The views of a scene show one set of named points, each view turned or mirrored, shifted and resized as a whole, with a little noise and some points left out.

Scene 1
View 1
kipo: [-0.34  0.59  0.89  0.16 -0.02 -1.02 -0.86  0.12 -2.78 -1.16 -3.17  0.13
  1.12 -1.25  0.73  0.27 -3.28  0.68 -0.79  0.05  0.41  1.30 -0.83 -1.17
 -0.20  3.51 -0.46  2.30  0.67  2.32  1.57  2.20 -0.96 -0.54  0.76 -1.07
  2.96 -0.44 -1.21 -2.72  1.73]
zitul: [-0.10  0.67  0.79  0.78  1.14 -0.17  0.56  0.09 -1.91 -1.03 -2.82  0.14
  2.13 -1.08 -0.79 -0.17 -3.63  0.66 -1.42 -0.83  1.61  1.82  0.74 -1.70
  0.97  1.28  0.03  0.36  0.04  2.55  1.08  2.47 -0.34 -1.65  1.88 -0.91
  1.39 -1.09 -0.04 -2.01  1.22]
tutiv: [-1.70 -1.09  1.01 -1.24  1.54 -0.56 -0.62  2.82 -3.01 -2.40 -3.79 -1.00
  0.49  0.57 -1.29  1.39 -0.72 -0.91 -2.62  0.89  2.02  0.79  1.94 -0.91
  0.35  1.63  0.34  0.63  0.87  2.30  0.05  1.19 -1.05 -1.47  0.47  0.84
  0.74 -2.57  0.36 -1.71  1.39]
razi: [-2.00  0.92  0.54 -0.29  0.07 -0.63 -0.40  0.26 -4.03 -1.76 -4.53  0.38
  2.52 -0.55 -0.34  0.02 -3.36  2.17 -1.72  0.60  1.24  1.99 -0.74 -0.77
  0.85  4.59  0.98  1.76  1.00  1.76  0.41  2.82 -0.59 -0.66  0.17 -0.88
  2.59 -1.91  0.62 -2.66  1.85]
poma: [-0.78  2.47  0.50  1.51 -0.07 -0.47  1.24 -2.20 -2.86  0.00 -3.67  1.79
  4.31 -1.87 -0.46 -1.58 -5.89  3.14 -0.74 -0.69  1.00  3.03 -1.24 -1.63
  1.85  3.27  0.82  0.98  0.07  2.03  1.42  4.10  0.39 -1.01  1.67 -2.01
  3.32 -1.40  0.82 -2.78  1.54]
Mos: [ 0.52  0.58  0.82  1.41  1.40 -0.55  0.52 -0.25 -1.43 -0.49 -2.21  0.14
  2.39 -1.06 -0.43 -0.50 -3.82  0.17 -1.01 -1.35  1.61  1.70  0.96 -1.96
  0.90  0.08 -0.76  0.35 -0.22  3.06  1.16  2.36 -0.51 -1.73  2.24 -0.93
  0.90 -0.40 -0.19 -2.00  1.10]
kepap: [-3.14  0.17  0.69 -2.84 -1.12 -0.57 -2.18  2.43 -5.41 -3.41 -6.07 -0.44
  0.58  0.67  0.20  1.60 -0.50  1.18 -3.14  2.88  0.43  1.18 -1.01  0.18
 -0.12  8.00  1.91  3.30  2.54  0.92 -0.39  2.05 -0.83  0.18 -1.86  0.16
  3.70 -3.14 -0.12 -2.96  2.48]
tas: [-2.64 -2.54  1.44 -3.53  2.42 -0.21 -2.12  5.62 -3.72 -4.16 -5.11 -2.36
 -1.77  2.20 -1.57  3.18  2.34 -2.93 -4.08  2.17  2.38  0.11  3.22 -0.56
 -0.68  2.77  0.69  0.81  1.79  2.05 -1.16 -0.51 -1.84 -1.10 -0.74  2.23
  0.36 -3.59  0.46 -1.66  1.24]
Sevug: [-1.38 -0.27  0.87 -1.67 -0.59 -0.96 -2.55  1.64 -3.62 -2.18 -4.19 -0.69
 -0.29 -0.43  1.41  1.73 -1.58 -0.23 -1.73  1.75 -0.08  0.60 -1.14 -0.12
 -1.17  5.72 -0.03  3.44  1.80  1.99  1.35  1.68 -1.54  0.44 -0.56 -0.32
  3.23 -0.72 -1.86 -3.03  1.92]
Vinur: [ 0.80  0.82  0.96  2.30  2.55 -0.19  1.28 -0.68 -1.09 -0.27 -1.24  0.39
  2.99 -1.52 -1.15 -0.82 -4.66  0.21 -0.80 -2.44  1.94  1.76  1.63 -2.63
  1.44 -1.54 -0.87 -1.01 -1.03  3.15  1.31  2.57 -0.41 -2.34  3.51 -0.85
  0.33 -0.57  0.17 -1.73  0.83]
sefog: [-2.25 -1.46  1.19 -2.19  2.31 -0.08 -0.58  4.21 -3.43 -3.19 -4.70 -1.31
  0.08  1.57 -2.05  2.02  0.42 -1.21 -3.60  1.20  2.61  0.80  2.88 -0.92
  0.73  1.90  1.01  0.00  1.00  2.23 -0.98  0.48 -1.21 -1.76 -0.09  1.57
  0.03 -3.70  1.30 -1.67  1.00]
beku: [ 1.29  2.06  0.42  3.51  1.74 -0.55  2.38 -2.62 -0.58  0.89 -0.75  1.25
  4.09 -2.35 -0.59 -1.99 -6.58  1.59 -0.03 -2.76  1.78  2.45  0.37 -2.98
  1.98 -1.58 -1.06 -0.73 -1.50  3.38  2.27  3.51  0.00 -2.56  4.02 -2.24
  0.94 -0.01  0.17 -1.91  0.88]
View 2
Vinur: [-2.01 -0.71 -1.91 -1.06  0.19 -0.37 -1.74 -0.18  0.87  0.45  0.36 -0.52
  0.57 -1.47 -0.50 -0.04  0.87 -1.42 -2.37 -2.13  0.42 -1.62  0.65  0.53
 -1.56  4.13  0.66  0.84 -0.76  3.12 -0.67 -0.61 -0.45  1.70  2.24 -0.53
  1.21  0.82  1.48 -2.03 -3.00]
Mos: [-2.22 -0.36 -1.22 -0.60  0.13  0.12 -1.70 -0.15  0.70 -0.03  0.44 -0.56
  0.23 -0.92 -0.24  0.26  1.25 -0.62 -1.68 -1.19 -0.64 -1.86  1.50  0.20
 -0.88  3.17  0.22  0.65 -0.74  1.94 -0.94 -0.72  0.30  2.06  1.46 -0.91
  1.28  0.77  1.17 -1.46 -1.79]
razi: [-2.86 -0.29  0.86  0.10  0.97  0.43  0.55 -0.09  0.89 -1.43  0.99 -1.21
 -1.31 -1.13  0.52  0.42  3.00  1.90 -0.71  1.19 -2.05 -1.00  2.44  0.25
  1.10  0.71 -0.48  1.70 -1.25 -0.08 -3.13 -0.81  0.93  2.61 -0.18 -2.07
  3.03 -0.02  1.27 -0.39 -0.62]
sefog: [-3.54  2.29 -0.34  0.26  1.13  2.76 -2.94 -1.41  1.57 -1.49 -0.31  0.74
 -1.16 -0.52  1.71  1.34  1.99  0.87  3.65 -1.56 -1.63 -0.72  0.58  1.38
  0.69  0.18  0.90  1.27 -0.21 -0.29 -4.60 -1.25  3.25  0.24  1.17 -0.59
 -0.43 -1.95  0.73  0.03  0.83]
Sevug: [-2.89  0.90  1.53  1.81 -0.58  1.17 -0.93  0.22  1.43 -1.08 -0.02 -1.45
 -2.39  0.23  0.00  1.02  2.62  1.86  0.34  2.26 -3.62 -2.03  3.27 -1.36
  2.10  0.33 -0.26  0.75 -1.76 -1.48 -1.69 -1.90  3.10  2.55  0.08 -1.01
  2.32  1.02  0.66  0.19  1.72]
beku: [-1.87 -1.67 -1.46 -1.68  0.71 -1.46  0.26  0.16  0.45  0.23  1.51 -1.03
  0.68 -2.18 -0.62 -0.63  1.55 -0.67 -4.32 -0.91  0.93 -1.23  1.11  0.27
 -1.62  4.27  0.10  1.10 -0.73  3.49 -0.85  0.22 -2.36  2.52  1.61 -1.78
  2.99  0.92  1.89 -2.23 -4.36]
tutiv: [-3.33  1.32 -0.36  0.47  0.62  1.72 -2.71 -0.69  1.54 -1.05 -0.30 -0.01
 -0.85 -0.47  0.95  1.25  1.70  0.59  2.03 -0.94 -1.63 -1.19  1.26  0.51
  0.52  0.85  0.73  1.02 -0.58 -0.01 -3.33 -1.28  2.73  0.88  1.42 -0.58
  0.38 -0.68  0.88 -0.15  0.35]
kepap: [-3.61  1.33  2.27  1.53  0.73  1.67  0.49 -0.13  1.38 -2.46  0.54 -1.21
 -2.95 -0.30  1.47  0.75  3.50  3.39  2.17  2.58 -3.48 -1.18  2.77 -0.39
  3.15 -1.71 -1.02  1.92 -1.45 -2.55 -4.67 -1.43  3.55  2.22 -1.07 -1.93
  3.11 -0.55  0.86  1.06  1.86]
poma: [-2.52 -1.55  0.13 -0.72  0.61 -1.11  1.42  0.28  0.58 -0.71  1.69 -1.48
 -0.44 -1.71 -0.24 -0.53  2.60  1.07 -3.16  0.98 -0.33 -1.21  2.24  0.07
  0.32  1.99 -0.68  1.64 -1.30  1.64 -2.20 -0.24 -1.03  3.27  0.12 -2.36
  4.08  0.65  1.56 -1.37 -2.68]
tas: [-3.88  3.09  0.23  1.11  0.93  3.70 -4.06 -1.48  1.98 -1.77 -1.09  0.97
 -1.64  0.23  2.09  2.01  1.67  1.20  5.51 -1.41 -2.64 -0.99  1.02  1.10
  1.45 -0.84  1.28  1.10  0.04 -1.35 -4.76 -1.81  5.36 -0.03  1.05  0.19
 -1.14 -1.69  0.04  0.67  2.62]
kipo: [-2.48 -0.14  0.46  0.71 -0.67  0.18 -0.92  0.69  1.29 -0.66  0.50 -1.40
 -1.41 -0.40 -0.42  0.47  1.95  0.76 -1.12  1.21 -2.16 -1.91  2.72 -0.99
  0.73  1.67  0.01  0.56 -1.58  0.01 -1.08 -1.58  1.34  2.83  0.80 -1.01
  2.53  1.23  1.07 -0.51 -0.29]
View 3
tas: [ 0.60 -2.62 -1.31 -0.03 -2.57 -1.58  1.64  2.70  0.42  0.45  0.76 -0.90
  1.08 -0.23 -3.69 -0.07 -0.57 -0.13  0.78  1.80 -0.74 -0.39 -0.66 -0.10
 -0.83  1.94 -1.44 -0.47 -1.05 -1.12  0.52  1.24  1.42  1.14  1.24 -0.38
  2.76 -0.66  0.81 -1.42 -1.31]
Sevug: [-1.00 -0.37 -1.02  0.53 -1.61 -0.40  0.90  1.61  1.63 -1.19 -0.61 -0.56
  1.31  0.18 -0.96  0.43  0.47  0.96  0.30  1.69 -0.68 -0.29 -0.79 -0.75
  0.94  1.24 -0.18 -0.59 -2.60  0.54  1.18  2.16 -0.53  0.35  1.53 -1.48
  0.04 -1.05 -0.36 -0.12 -0.34]
Vinur: [ 1.52  1.03 -0.44  0.71  0.86  0.24 -0.61  0.79 -0.47 -0.34  0.42  0.46
  0.74  0.07  0.37 -1.00  0.23 -0.88 -0.34 -0.47  0.01  0.88  0.62  0.03
 -1.40 -1.19  1.28 -0.44 -0.33  0.22 -1.70  0.11 -0.61 -1.89 -0.49  1.65
  0.58 -0.27 -1.17  0.50 -0.34]
sefog: [ 0.93 -1.96 -0.93  0.36 -1.47 -1.25  0.97  2.46  0.17  0.31  0.87 -0.24
  0.33  0.25 -2.84 -0.06 -0.61 -0.63  0.98  1.05 -0.93 -0.16 -0.81 -0.07
 -1.01  0.98 -1.00 -0.80 -1.11 -0.90 -0.13  0.85  1.13  0.65  0.87  0.34
  2.18 -0.67  0.16 -1.43 -0.75]
beku: [ 1.20  1.88 -0.32  1.12  1.51  0.52 -1.27  0.37 -0.30 -0.83  0.36  0.94
  0.24  0.32  1.62 -0.92  0.43 -0.88 -0.56 -1.00  0.03  0.89  0.67 -0.17
 -1.19 -1.99  1.79 -0.89 -0.51  0.67 -2.20  0.04 -1.13 -2.27 -0.69  1.99
 -0.20 -0.37 -1.59  0.77  0.23]
zitul: [ 0.38  0.32 -0.46  0.90  0.08  0.12 -0.30  1.35  0.45 -0.46  0.34  0.29
  0.51  0.47 -0.06 -0.34  0.40 -0.45  0.10  0.32 -0.47  0.42 -0.15 -0.17
 -0.66 -0.52  0.62 -0.58 -1.39  0.35 -1.00  0.71 -0.37 -0.76  0.23  0.73
  0.48 -0.71 -0.84 -0.14 -0.01]
kepap: [-1.39 -1.43 -0.79  0.90 -1.65 -0.77  1.27  2.24  2.26 -1.07  0.21 -0.37
 -0.06  0.98 -1.68  0.75  0.08  0.73  1.07  1.84 -1.66 -0.56 -1.55 -0.88
  1.15  1.11 -0.77 -1.24 -3.82 -0.01  1.17  2.46  0.31  1.65  2.02 -1.19
  0.24 -1.44 -0.37 -1.79  0.20]
kipo: [-0.44  0.52 -0.66  0.69 -0.45  0.19  0.27  1.10  1.09 -1.11 -0.39  0.02
  1.09  0.47 -0.12 -0.08  0.49  0.50 -0.09  0.98 -0.35  0.11 -0.33 -0.59
  0.51  0.14  0.57 -0.70 -2.07  0.56  0.03  1.47 -0.85 -0.43  0.66 -0.46
 -0.20 -0.97 -0.90  0.16 -0.25]
tutiv: [ 0.66 -1.18 -0.95  0.43 -1.10 -0.70  0.78  1.87  0.38 -0.12  0.56 -0.39
  0.83  0.03 -1.99 -0.21 -0.17 -0.24  0.50  0.82 -0.66  0.03 -0.43 -0.13
 -0.71  0.72 -0.39 -0.54 -1.14 -0.40 -0.18  1.07  0.45  0.12  0.83  0.26
  1.58 -0.62 -0.11 -0.78 -0.64]
razi: [-0.42 -0.21 -0.59  1.26 -0.28 -0.07  0.22  1.58  1.36 -0.94  0.43  0.23
 -0.24  0.96 -0.39 -0.04  0.37 -0.03  0.43  0.84 -1.19  0.15 -0.90 -0.72
  0.35 -0.24  0.24 -1.35 -2.94  0.23 -0.42  1.46 -0.36  0.26  0.96  0.25
  0.06 -1.23 -0.94 -1.00  0.40]
poma: [-0.29  0.96 -0.17  1.60  1.00  0.47 -0.67  0.91  1.14 -1.39  0.43  0.95
 -0.72  1.31  1.06 -0.34  0.50 -0.42 -0.07  0.07 -1.07  0.46 -0.49 -0.65
  0.25 -1.51  1.18 -1.46 -2.67  0.65 -1.44  1.01 -0.92 -0.68  0.47  0.91
 -0.99 -1.28 -1.78 -0.54  0.96]
View 4
zitul: [ 0.47  0.47  1.35  3.05  0.50  1.17  0.19  0.03  0.85 -1.53 -0.20  1.05
  0.89 -0.81  1.64 -0.06  2.28  0.07 -0.68  0.20 -0.01 -0.79 -1.35 -1.29
 -3.05 -0.46  0.00 -0.07 -0.25 -1.00  0.32  1.31  0.07  0.63  0.17  1.39
 -2.47 -0.62  0.15 -0.93  0.10]
tutiv: [-0.53  2.03  2.01  4.13 -0.11  0.89 -0.25  0.27  1.66 -1.49 -1.06  1.48
  0.12 -0.84  0.62 -0.45  2.11  0.11 -1.61 -1.22 -2.09 -0.82 -1.07 -1.17
 -1.67 -0.68  1.85  0.63  0.13 -0.69  0.90  1.06 -1.22  0.40 -0.06  2.11
 -1.32 -2.38 -0.97 -1.08 -0.50]
Vinur: [ 0.71  0.12  2.23  2.69  0.46  0.43  1.21 -0.55  2.52 -0.39 -0.57  1.35
  0.78 -0.52  2.13 -0.88  2.61 -0.26  0.26  0.71 -0.54 -1.95 -2.60 -1.57
 -3.11  0.05 -0.65  0.44  0.74 -0.92  0.73  1.48 -0.54  0.27  1.20  0.72
 -3.11  1.38  0.17  0.65  1.01]
tas: [-1.45  3.65  1.10  4.84 -1.28  1.62 -0.77  0.87  0.95 -1.97 -1.27  1.25
 -1.22 -0.11 -0.85 -0.19  2.09  0.95 -3.80 -3.51 -4.98  0.62 -0.36 -0.59
 -0.26 -1.41  3.91  0.50 -0.24 -0.40  1.00  0.51 -2.08  0.19 -1.27  3.18
  0.59 -6.27 -2.33 -2.56 -1.16]
beku: [ 1.32 -0.93  2.10  2.28  0.91  0.18  0.97 -0.95  2.16 -0.66  0.01  1.38
  1.40 -0.77  2.75 -0.66  2.33 -0.20  1.23  1.74  1.49 -2.13 -2.45 -1.50
 -3.78  0.15 -2.01  0.52  0.71 -1.00  0.48  1.80  0.31  0.60  1.37  0.30
 -4.12  3.17  1.21  0.79  1.08]
Sevug: [-0.06  0.81 -1.23  2.81 -0.57  2.30 -1.63  0.89 -1.79 -3.23  0.17 -0.29
 -0.03 -0.09  0.05  0.14  1.94  0.38 -2.36 -1.14 -0.45  1.75  0.14 -0.61
 -3.35 -0.73  0.65 -0.88 -1.97 -1.71 -0.14  0.71  1.03  1.43 -2.06  1.53
 -0.38 -4.02 -0.81 -3.32 -0.71]
Mos: [ 0.61  0.38  1.44  2.80  0.38  0.92  0.47 -0.43  1.33 -1.05  0.11  1.06
  0.46 -0.42  1.68 -0.57  2.42  0.09 -0.34  0.46 -0.22 -1.04 -1.87 -1.26
 -3.20 -0.24 -0.58  0.24  0.08 -0.89  0.47  1.52 -0.12  0.57  0.23  1.05
 -2.75  0.06  0.04 -0.44  0.60]
kepap: [-0.17  2.39 -0.92  4.79 -0.42  2.81 -2.18  2.07 -2.24 -3.88 -0.66  0.68
  1.22 -1.75  0.19  0.52  1.85  0.21 -3.50 -1.71  0.27  1.67  1.74 -0.88
 -2.57 -1.38  2.48 -0.92 -3.16 -1.71 -0.54  0.44  0.99  1.45 -1.78  2.74
 -0.75 -6.06 -0.62 -4.06 -1.91]
kipo: [ 0.80  0.09 -0.18  2.52 -0.10  1.79 -0.67  0.04 -0.76 -2.30  0.17 -0.01
  0.64 -0.49  1.09  0.04  1.98  0.10 -0.90 -0.29  0.44  0.27 -0.59 -1.04
 -3.62 -0.25 -0.46 -0.44 -1.34 -1.47 -0.14  1.30  1.12  0.95 -1.06  1.10
 -1.81 -1.54 -0.02 -1.89  0.23]
razi: [ 0.67  1.27  0.57  4.20  0.25  1.80 -0.89  1.02 -0.72 -2.80 -0.52  1.10
  1.59 -1.75  1.52  0.22  1.90 -0.17 -1.57 -0.09  1.17 -0.11  0.29 -1.44
 -3.16 -0.92  1.01 -0.46 -1.73 -1.27 -0.43  1.05  0.78  1.11 -0.31  2.10
 -2.39 -2.41  0.19 -2.36 -0.96]
poma: [ 1.46  0.31  1.32  3.75  0.83  1.44 -0.40  0.70  0.00 -2.38 -0.40  1.28
  2.35 -2.19  2.43  0.09  2.21 -0.51 -0.40  1.52  3.02 -0.68 -0.08 -1.71
 -4.06 -0.33 -0.72 -0.50 -1.39 -1.48 -0.40  1.19  1.33  1.29  0.77  1.50
 -4.04  0.20  1.19 -0.85 -0.40]
sefog: [-0.85  3.09  1.82  5.05 -0.51  1.46 -0.51  0.63  1.38 -2.00 -1.51  1.90
 -0.36 -0.76  0.03 -0.44  2.19  0.31 -2.89 -2.38 -3.53 -0.45 -0.43 -0.94
 -0.87 -1.36  3.61  0.68 -0.18 -0.58  0.87  0.61 -1.84  0.24 -0.18  2.77
 -0.72 -4.42 -1.47 -1.64 -1.22]
View 5
kipo: [ 0.15  1.67 -0.05  0.68  0.51  0.69 -0.35 -1.29 -0.16 -0.93  0.56  0.43
  0.71 -1.23  0.37  0.20 -0.21 -0.60 -0.37 -1.65  1.19 -1.45  0.72 -0.40
 -0.09 -0.70 -0.64  0.72 -0.89  0.15  0.33  0.10  1.71  1.61  0.70  0.20
 -0.19 -1.60 -0.49 -1.46  0.28]
Sevug: [ 0.49  1.89 -0.06  2.06  0.32 -0.48 -0.25 -0.58  0.73 -0.42  0.93  0.65
  0.71 -0.54  1.49 -0.02  0.87 -1.00  0.19 -1.79  1.92 -1.86  0.98 -0.04
  0.10 -1.35 -1.30  0.65 -1.15 -1.10  1.07 -0.24  1.15  2.06  1.43  0.87
  0.88 -1.59 -0.30 -2.30  0.44]
beku: [ 0.11  0.90  0.14 -2.44  0.84  2.84 -0.51 -2.72 -3.13 -1.67  0.60  0.01
  0.42 -2.02 -1.85  0.38 -2.21  0.19 -0.99 -1.06 -0.13 -0.71 -0.72 -1.04
  0.05 -0.02  0.68  0.74 -0.36  2.14 -1.05  0.78  2.55  0.47 -0.78 -1.36
 -2.30 -0.95 -0.56  0.33  0.11]
Mos: [ 0.56  0.87  0.33 -1.08  0.65  1.54  0.12 -1.78 -2.13 -1.15  0.84  0.16
  0.56 -1.51 -0.51  0.41 -1.06 -0.28 -0.39 -1.01  0.60 -0.83 -0.62 -0.85
  0.67 -0.57 -0.36  0.64 -0.41  0.27 -0.07  0.65  1.99  0.39 -0.41 -0.49
 -0.80 -0.97 -0.42 -0.93  0.21]
razi: [ 0.40  1.55  0.93  0.63  0.49  0.54  0.09 -1.52  0.16 -0.88 -0.01  1.13
  0.59 -1.94 -0.35 -0.44  0.71 -0.15 -0.41 -2.52  1.03 -0.63  0.18 -0.53
 -0.52 -0.54 -1.06  0.64 -0.99 -0.79  1.10  0.26  2.24  1.48  0.95  0.97
 -0.09 -0.81 -0.36 -0.85 -0.04]
poma: [-0.02  1.82  0.78 -0.91  0.36  1.73 -0.58 -2.39 -0.19 -1.54 -0.27  0.94
  0.34 -2.75 -1.81 -0.59 -0.29  0.13 -1.24 -2.49  0.17 -0.63  0.26 -0.62
 -0.85 -0.25 -0.23  0.83 -1.10  0.98  0.29  0.36  2.90  1.74  0.48  0.26
 -1.48 -0.89 -0.06  0.39 -0.33]
Vinur: [ 0.59  0.60  0.35 -1.82  0.75  1.94  0.29 -2.30 -3.08 -1.25  0.76 -0.04
  0.53 -1.66 -0.87  0.55 -1.89 -0.27 -0.60 -0.69  0.17 -0.45 -1.17 -1.11
  0.88 -0.47  0.15  0.47 -0.11  0.68 -0.56  0.81  2.25 -0.13 -0.88 -1.06
 -1.74 -0.62 -0.55 -0.49  0.04]
kepap: [ 0.42  2.03  0.75  2.85  0.33 -1.28  0.16 -0.15  2.50 -0.19  0.04  1.37
  0.46 -1.41  1.45 -0.37  2.44 -1.04  0.07 -2.81  1.91 -1.28  1.34  0.21
 -0.57 -1.35 -1.94  0.74 -1.68 -2.01  2.21 -0.30  1.53  2.62  2.35  2.12
  1.46 -1.45 -0.14 -2.41  0.18]
zitul: [ 0.55  1.14  0.39 -0.46  0.61  1.12  0.21 -1.80 -1.58 -0.96  0.62  0.41
  0.54 -1.53 -0.39  0.19 -0.35 -0.44 -0.50 -1.27  0.74 -0.67 -0.52 -0.82
  0.30 -0.70 -0.25  0.67 -0.57 -0.12  0.46  0.60  1.99  0.55 -0.03 -0.06
 -0.73 -0.69 -0.26 -0.94  0.12]
View 6
Mos: [ 0.04  0.24 -1.66  0.45 -0.63 -1.88  0.85  1.74 -1.65 -1.94  1.30 -0.53
 -1.34  1.20  1.63  2.26 -1.30  0.18 -0.43 -0.84  1.35 -1.08  0.09 -2.76
  0.27  1.55  0.22 -0.75 -0.58 -0.75  0.16  0.33 -0.09 -0.75  1.08 -1.38
 -2.05 -0.54 -0.31  0.79  1.31]
tutiv: [-1.00 -0.84  0.67  1.41 -1.27  1.11  1.46  1.40  0.29 -2.60  1.25  2.11
 -0.75 -0.83  1.55  1.56 -1.93 -0.30 -2.95 -0.20  0.78 -0.80  1.76 -0.87
 -1.17  1.07  0.50  0.84 -0.66 -1.02 -0.94  0.13  0.79 -1.09  0.14 -1.77
  0.85  0.81 -0.37  1.25  1.56]
sefog: [-1.25 -0.76  1.89  2.26 -1.23  2.17  1.24  1.84  1.09 -3.35  1.11  2.70
 -1.19 -1.62  1.09  1.81 -1.64 -0.35 -3.40  0.26  0.96 -0.49  2.49 -0.24
 -1.34  0.50  0.13  1.32 -0.23 -0.96 -1.80 -0.06  1.26 -1.19 -0.53 -1.82
  2.44  1.42 -0.29  1.19  1.50]
beku: [ 0.77  0.62 -2.79  0.06  0.23 -4.36  0.44  2.05 -3.34 -1.81  1.30 -2.73
 -2.43  2.19  1.10  3.36 -0.83  0.81  1.11 -1.44  1.23 -1.28 -1.04 -4.09
  1.58  2.07  0.02 -1.92 -0.35 -0.70  0.61  0.57 -0.58 -0.74  1.95 -1.13
 -4.22 -1.53  0.62  0.34  0.42]
poma: [ 0.54 -0.22 -1.64 -1.85  0.13  0.40  1.02  0.13 -2.04  0.52  0.59 -1.60
 -2.64 -0.57  2.98  2.48 -3.18  0.91 -0.28 -1.34  1.95 -1.27  0.32 -3.33
 -0.88  2.66 -0.48 -0.39 -0.38  1.32  1.29 -0.76 -2.34 -1.93  4.22 -1.18
 -4.45 -0.19 -0.67 -1.99  0.20]
Sevug: [-1.45 -0.69 -0.92 -0.88 -2.66  2.75  1.88 -1.11  0.69 -0.24  0.69  1.70
  0.67 -1.09  4.06  0.20 -3.66 -1.51 -2.60 -1.81  1.75 -0.93  1.76 -0.39
 -2.84  2.07  0.24  0.83 -1.23 -0.16  0.63 -0.51 -0.69 -1.45  1.92 -1.91
 -1.00  1.04 -1.63  0.82  1.38]
tas: [-1.91 -1.13  2.16  2.64 -2.30  3.20  1.61  1.35  2.15 -3.49  1.04  4.48
  0.18 -1.92  1.46  0.89 -2.01 -1.22 -4.49  0.25  0.84 -0.36  3.01  0.89
 -2.21  0.42  0.51  2.04 -0.64 -1.57 -1.81  0.44  1.69 -1.01 -1.30 -2.36
  3.52  1.78 -0.60  1.87  2.02]
kepap: [-1.06 -1.32  1.50 -0.89 -1.63  5.00  2.00 -0.95  1.51  0.08  0.58  2.22
 -0.77 -3.23  3.39  0.93 -4.23 -0.74 -3.88 -0.91  1.74 -0.90  2.62  0.05
 -3.58  2.16 -0.33  2.05 -0.36  1.11  0.10 -1.45 -1.25 -2.29  2.76 -2.08
 -0.04  2.12 -1.67 -1.10  0.88]
zitul: [-0.30 -0.21 -1.16  0.46 -0.82 -0.86  1.06  1.23 -1.42 -1.71  1.20  0.01
 -1.67  0.19  1.82  2.26 -1.70  0.20 -0.78 -0.88  1.27 -1.12  0.54 -2.50
 -0.37  1.46  0.28 -0.55 -0.80 -0.54  0.04  0.23 -0.31 -1.11  1.49 -1.36
 -1.80  0.04 -0.23  0.27  1.14]
kipo: [-0.25 -0.22 -1.57 -0.59 -1.11 -0.31  1.26  0.57 -0.88 -1.03  0.92 -0.10
 -0.81  0.41  2.63  1.83 -2.31 -0.24 -0.92 -1.08  1.69 -1.15  0.49 -2.13
 -0.72  1.92  0.19 -0.37 -0.87 -0.20  0.72 -0.11 -0.81 -1.09  2.08 -1.47
 -2.22  0.16 -0.56  0.29  1.11]

In a view up to two points have been moved. Name them for each view, in the order of its rows, or write none.
view 1: none
view 2: beku
view 3: none
view 4: tutiv
view 5: kepap
view 6: poma, kipo
